Points, in no order, along strands that fork, close into loops and pass close to each other.
(in the rows, 128 means zero)
Two points are linked if the straight distance between their rows is under 111. Some points are linked to none.
J_404: [214 127 137 144 122 120  82 149 150 134 132 155 129 100 128 115  96 144
 101 153]
J_365: [143  65  98 160 156 104 179 101 130  84 147 124 156 146  89 152 154 165
  79 131]
J_634: [113 118 138 116  90 195  51 129 151 153  72 110 109 147 124 119 132 143
 170 111]
J_530: [ 97 191 158  89 115  82 124  90 118 157  92 143 100 138 125 130  97 147
  68 149]
J_197: [124  89 122  75 116  93 112 108 123 111 133 185 152  91 164 157 173 100
 158 114]
J_292: [141 103 142  90 117 131  72  63 118 127 158 162 121 124 171 148  92 139
  77 139]
J_706: [191  86 127 120 141 135 116 115  65 144 170 145 151  98 113 113 114 176
 118 143]
J_410: [ 74 176 157  89 134 118 161  86 148 133 107 168  99 150 131 137 127 145
 109 133]
J_516: [ 58 195 115 138  79 129 105 157 151 103 173 157 143 155 128  73 106 152
 132 115]
J_388: [108 104 149  91 151 186 184 101 132 127  80 150 148 143  97 100 145 155
 124 145]
J_258: [182 116 131 166 189 108 205 126  76 154 187  78 129 106 100 132 120 155
 112 110]
J_790: [103 131 106 146 107 154  65 158 116 147  92  78  99 151 108 153 125 122
 163 124]
J_21: [ 79 170 125 112  99 124 101 139 131 159  92  88  87 166 113 130 145 127
 158 117]
J_256: [ 95 135 152 127 108 184  82 103 151 133  83 166 125  66 164 152 109 149
 155 119]
J_72: [150 141 104 113  88  81  77 194 120 135 101 104 162  64 122 107 138  88
 143 122]
J_541: [131 111 137  96 111 181  85 101 158 110 166 162 103 192 157 105 125 107
 138 127]
J_275: [159 127 139 131 103 169  64 135 199 115 147 156 106 183 139  86 122 119
 141 122]
J_711: [158 132 142 140 160 172 143 131  90 156 162 104 106 115 139 133  88 141
 148 138]
J_602: [157  65 120 124 170  85 213  89 150  97 162 115 161 118 107 150 185 138
  97 102]
J_305: [ 98  95 117 107 152 111 220 115 109 114 125 152 175 127 127 123 184 101
 148 107]
J_606: [100 127 129 172 143 186 171 101 154  91 123 120 131 173 162 122  79 125
  85 134]
J_518: [156 172 149 116 155 130 170 145 152 159 110  78  77 172 143 121  97  97
 128 134]
J_17: [152  74 124 128 132 184 139  81  87 105 180 155 166 121 129 110 102 184
 107 136]
J_4: [126  65 110 135 139 125 176 135  84 113 157 140 187 154 119 100 158 110
 142  99]
J_936: [ 73 170 122 159  84 159 115 142 167 106 131 141 142 135 157  94  80 138
 129 116]
J_499: [117 103 108 175 131 126 169 161 118  97 167 142 194 141 138  85 122  97
 139 108]
J_23: [113 176 120 167 113  76 118 180 135 139  96 127 108 110  82 129 172 119
 168 116]
J_412: [141 135 141  61 108 125  68 111  75 162 148 156  96 152  98 118 146 146
 149 144]
J_307: [157 139 164  76 146 130 138 121 173 136 128 182  98 125 133 125 187 108
 168 124]
J_806: [151  97 149  90 179 159 174  74 164 108 180 121 106 156 165 150 144 104
 111 132]
J_108: [107 161 129  95 100  70 119 114 135 141  60 114 115 136 124 142 112 119
  69 140]
J_425: [124 142 152 109 176 135 202  66 131 129 188 125 110 108 152 161 102 176
  90 133]
J_528: [164 143 130 137 177  97 200 132  93 147 142  88 100 146 102 129 123 136
 107 147]
J_520: [ 98 179 111 195 126  89 134 176 135 130 110 121 125 115  89 139 120 142
 138 134]
J_276: [145 185 136 153 122 146 125 174 117 166 138  96  92 164 102  86  77 151
 142 144]
J_592: [132 136 136 180 169 116 155 107 149 101 175 176 123  90 125 169 128 178
 106 140]
J_656: [143  94 110 114 107 118  65 145 160 124  97 114 111 148 136 160 170  71
 161 126]
J_623: [107 118  87 157 105 118  68 161  73 116 174  94 138 132 124 131  97 112
 127 138]
J_640: [179 133 146 142 129 143  93 164 129 149 125 165 136  62 131 113 108 141
 168 131]
J_942: [134 158 116  88  77  87  84 168 114 130 125 127 153 105 125  81 125 114
 123 126]
J_74: [140 125 130  90 135  69 159 106 120 110 142 195 129 144 100 118 198 126
 131 136]
J_943: [199  83 144 139 161 145 140  97 179 115 119 113 126  99 149 154 114 139
  70 143]
J_794: [127 125 133  95 160 114 238 127 128 128  95 113 143 135 156 123 146  94
 127 117]
J_949: [125 172 141 105 112  97 140 126 115 134 146 192 150 107 133  92 106 158
 110 144]
J_981: [162 120 130 186 187  88 163 116 105 136 192 124 116  86 100 181 144 166
 117 123]
J_91: [165  87 120 193 180 143 147 113 144 108 150  80 104  81 153 205 119 134
 127 119]
J_849: [169  87 129  80 158  84 180  94 129 111 124 146 133 130 104 141 209 120
 116 135]
J_517: [173  83 118 138 147 126 148 135 115 139  57  93 151  73 130 155 118 135
 112 133]
J_956: [149 160 116 132  97 128 117 167 131 153  93  93 108 193  81  77 103 141
 122 133]
J_28: [201  66 131 103 164 126 128  90  98 137 164 134 132 116  83 139 159 174
 100 148]
J_172: [106  75 117 139 114 160 115  74 127  99  78 135 155 114 157 156 110 137
  83 130]
J_456: [ 82 131 107  94  74 125  90 125  97 124 108  94 154 147 143 111  81 109
  84 142]
J_282: [ 73 155 151 102  98 160  96 112 147 141 103 179 121 108 131 117 137 169
 167 117]
J_54: [173  49 140  99 175 158 148  67 151 108 159 104 132 134  91 153 181 149
  93 155]
J_323: [158 121 133 170 160 118 198 147  71 156 168 124 166  88 115 102 106 157
 125 110]
J_927: [115 140 102 176 147  77 163 183 112 135 130  82 131 140 127 146 160  54
 158 101]
J_574: [161 134 162 153 175 157 116 107 174 129 140 170 101  78 119 168 133 163
 125 157]
J_646: [134 141 123 158 138  96 105 140 134 118 177 136 113 101 164 174 124 104
 143 122]
J_350: [134 106 112 160  86 160  53 132 149 118  96 138 126 179  87 106 105 154
 102 143]
J_367: [143 176 132 102  81  93  63 160 200 130 122 105  99 165 154 107 138  88
 128 116]
J_313: [ 78 165 130 125 117 140 150 183  95 154 129  98 151  84 154  95 113  92
 192  98]
J_156: [138 149 111 101  86  91 116 175 168 110 128 102 136 179 147  83 144  61
 135 116]
J_318: [134  59 117 126 133 179 129  89 120  91 153 166 157 173 107 110 137 151
 106 144]
J_741: [ 97 156 119 144  76 165  80 190 190 128 101  81 139 132 156  82 135 122
 170  90]
J_344: [160 140 145  89 112 122 149 127 109 145  96 152 155 114 134  82  88 151
  92 143]
J_345: [158  84 142 147 165 200 119 143 122 133 153 149 124 118  99 116 162 125
 196 123]
J_989: [121 133  94 143  98  97 141 193 134 101 143 105 177 153 133  82 120  69
 125 115]
J_65: [ 76 163 132 109 139  87 169 104 150 112 116 144 102 154 156 164 142 102
 114 132]
J_582: [ 99 123 170 125 178 200 164  68 127 147 118 115 111 108 122 151 107 176
 106 160]
J_899: [ 97 177 152 129 142 119  85 101 163 133 142 168  64 120 138 184 132 132
 138 135]
J_92: [137 155 138  88 108  94 121 134 156 129 111 199 121 123 111 108 185 124
 158 122]
J_117: [126 132 105 139 119  97 134 174  34 158 167  77 175 105 117  93 124  80
 144 104]
J_123: [118 138 154 132 182 151 196  82 105 142 146 119 113 105 107 148 102 195
  91 153]
J_609: [128 159 158  48  97 120  78  96 138 155 138 162  76 178 126 102 150 129
 139 128]
J_984: [ 93 122  94 177 103  96  91 134 127  82 141 166 142 157  93 136 120 140
 101 147]
J_215: [181  80 142 102 149 149 170 114 148 130  67 109 153 105 134 124 126 125
 101 134]
J_493: [116 185 164  78  86 133  98 120 182 150 124 155 105 178 147  71 122 148
 122 116]
J_375: [136 154 117 165 128  69 169 193 102 153  92  95 142 125  80  98 165  89
 158 111]
J_286: [169 168 139 105 149  82 191 121  56 157 155 118 114 126 107 106 112 155
 103 144]
J_918: [ 82 104 108  68  77 108  93 108 109 112 103 135 169 107 179 132 118  94
 111 123]
J_653: [ 93 116 119 125 134 120 150 106 166  99  98 130 126 147 168 176 139  86
 117 121]
J_453: [ 63 140  82 112  72 133  64 160  84 116 144  81 158 124 122 108 100 113
 118 124]
J_382: [ 96 118 109  77  91  65  93 104 116 108 122 172 156  94 156 148 143 112
 110 132]
J_403: [ 97 156 127 178 143 160 168 120 122 111 142 106 119 129 165 147  59 144
 103 138]
J_95: [167 122 110 165 108 130  81 171 133 134  96 107 122 167  72 105 113 142
 114 150]
J_225: [112 140 112 180 104 159 103 164 175 102 100 118 137 128 142 115 107 113
 153 116]
J_450: [149  86 136 101 164 134 172  74 132 112 197 122 126 118 162 160 125 142
 110 115]
J_486: [147 112 136 148 174 118 173 142  87 152 142 119 129 105  97 137 178 110
 169 107]
J_7: [107 137 120 164 120 174 127 178  82 145 136  98 153  77 145 105  86 114
 189 109]
J_45: [137 101 130 127 121 159 108 158 119 143 123 157 142 127  92  98 168 124
 205 107]
J_865: [108  82 118 164 154 162  96  86 130 113  99 127 104 114 109 209 148 141
 125 152]
J_351: [133 111  89 151 106  86  79 175  43 139 180  88 164 104 100 118 130  91
 132 119]
J_632: [ 98  80 119 149 127 187  77  65 118 100 125 155 126 119 133 173 116 153
 112 142]
J_418: [115 136 126 124  93 126  87 174 141 152 108 129 123 143  90  90 209 144
 207  93]
J_487: [103  89 110 150 163 149 142 103  65 122 183 140 118 163  78 147 159 158
 131 142]
J_600: [130 158 129 197 167  75 145 148 100 143 140 122 104  90  97 182 130 149
 128 141]
J_770: [150 144 171  88 172 151 160 105 182 131 139 145  90 121 161 146 148 102
 153 132]
J_223: [101 124 152 106 124 195 155 110 123 148  50 145 152 107 128  99 105 157
 140 131]
J_649: [ 79 166 111 118  68 111  82 181 179 120 111 118 142 133 122  90 181 132
 164  96]
J_793: [148 129 121  90 105 100  95 134  80 152 127 134 115 127 114 125 134 121
 133 143]
J_348: [ 99 167 146 133 123 129  80 123 155 147  97 166  86 116 104 157 150 167
 156 137]
J_661: [141 190 132 112  94  72 120 171 129 118 161 175 156 109 118  61 121 136
 117 132]
J_673: [164 135 157 171 185 170 153 142 116 145 200 139 112  78 144 131 116 145
 173 119]
J_405: [130 106 116 134  64 181  25 131 144 121 100 117 134 153 130  92  95 135
 124 128]
J_777: [130 161 116 157 137  58 151 142 104 121 199 129 129  91 167 163 108 117
 117 116]
J_234: [ 96 170 126 158 143  99 176 140  84 133 168 114 133 101 161 140  82 134
 127 128]
J_513: [152 113 116 170 128 182 127 147  84 140 111  85 141 103 141 121  62 140
 135 131]
J_898: [135  83 106 121 145 106 178  97 142 111 101  80 143 129 179 177 121 103
  90 113]
J_828: [ 68 108 104 138 126 115 120 108  63 115 151 150 135 139 109 163 151 141
 141 131]
J_20: [138  94 144 175 178 187 152 119 132 113 186 145 136 117 117 132 148 138
 160 129]
J_165: [169 126 155 136 148 141 112 109 174 127 116 154 107 117 137 143 109 139
  86 154]
J_760: [164 175 125 108 115  50 122 151 134 152  76 105  94 113 120 142 138  95
 108 150]
J_797: [117 165 151 114  89 139  78 135 217 134 111 127 103 196 157  83 118 120
 111 103]
J_297: [105 189 144 107 118 131 162 157 126 156 110 109 130 120 147  90 100 120
 164 115]
J_142: [195 164 141 122 137  80 152 166 159 144  85 131 110 105 121 117 154 102
 134 135]
J_986: [ 97 137 111 177 108 139 108 142 151 101 128 166 128 196  73 100 130 161
 121 140]
J_964: [160 145 147 108 106 115  55 136 182 146  88 115  81 141 145 147 128  91
 130 127]
J_114: [106 119 133  85  99 153  68  80 127 121 162 166 116 157 168 133 104 116
 124 132]
J_960: [ 68 123  91 138 101  97 128 114  93  90 144 168 166 140 123 135 111 145
  99 142]
J_566: [ 61 154 109 119 113  96 152 168  65 136 136  86 160 109 131 106 139  72
 159  96]
J_693: [189 101 145  78 138 109 125  62 123 126 192 142 116 117 168 145 104 151
  72 132]
J_764: [143  60 116 166 167 151 136  85 136  95 138 110 121 138  94 181 146 158
  93 146]
J_678: [162  92  99 156 127 123  96 173 151 116 102  88 126 128 137 159 148  69
 160 120]
J_88: [120 186 145 136 143 126 186 154 151 156  77 104 110 143 128 116 103 120
 128 130]
J_559: [134 110 136 121 117 166  89 122 132 125 116 148 137  74 171 139 104 121
 154 126]
J_665: [ 96 111 149 121 178 179 192  96 147 124  99 118 126 146 107 145 148 137
 127 151]
J_809: [119  88  97  94 115 109 154 122  93 121 109  65 148 147 173 150 114  78
 109 119]
J_916: [116  88 105 113 122 125 141 136  81 141  68  78 155 118 133 147 124 105
 130 131]
J_444: [176 112 126 175 164 126 128 152 162 131 102  89 101  98 140 186 137  98
 144 130]
J_398: [155 120 131 125 139 145 157 143 154 112 126 134 126 182 117 102 134 115
 129 131]
J_317: [ 75 117 132 143 116 185 152  89 149  99  67 119 147 152 159 124  84 123
  93 126]
J_372: [ 56 172 131  94  83 112  93 112 165 146  85 110  88 199 116 120 174 144
 133 108]

A tip is a point with one link. Name the tips that can be reached along the links from each point below, in the order of the rows.
J_916 -> J_323, J_927, J_899, J_286, J_142
J_453 -> J_197, J_516, J_518
J_986 -> J_276, J_487, J_372

A fork is a point with three links, a tip a point with one. Leave the first point through the second and follow the links. Name the first fork or tip that comes.
J_530 / J_410 -> J_165
J_918 / J_456 -> J_313
J_215 / J_517 -> J_142
J_313 / J_566 -> J_197
J_345 / J_45 -> J_516
J_770 / J_307 -> J_764
J_632 / J_172 -> J_646
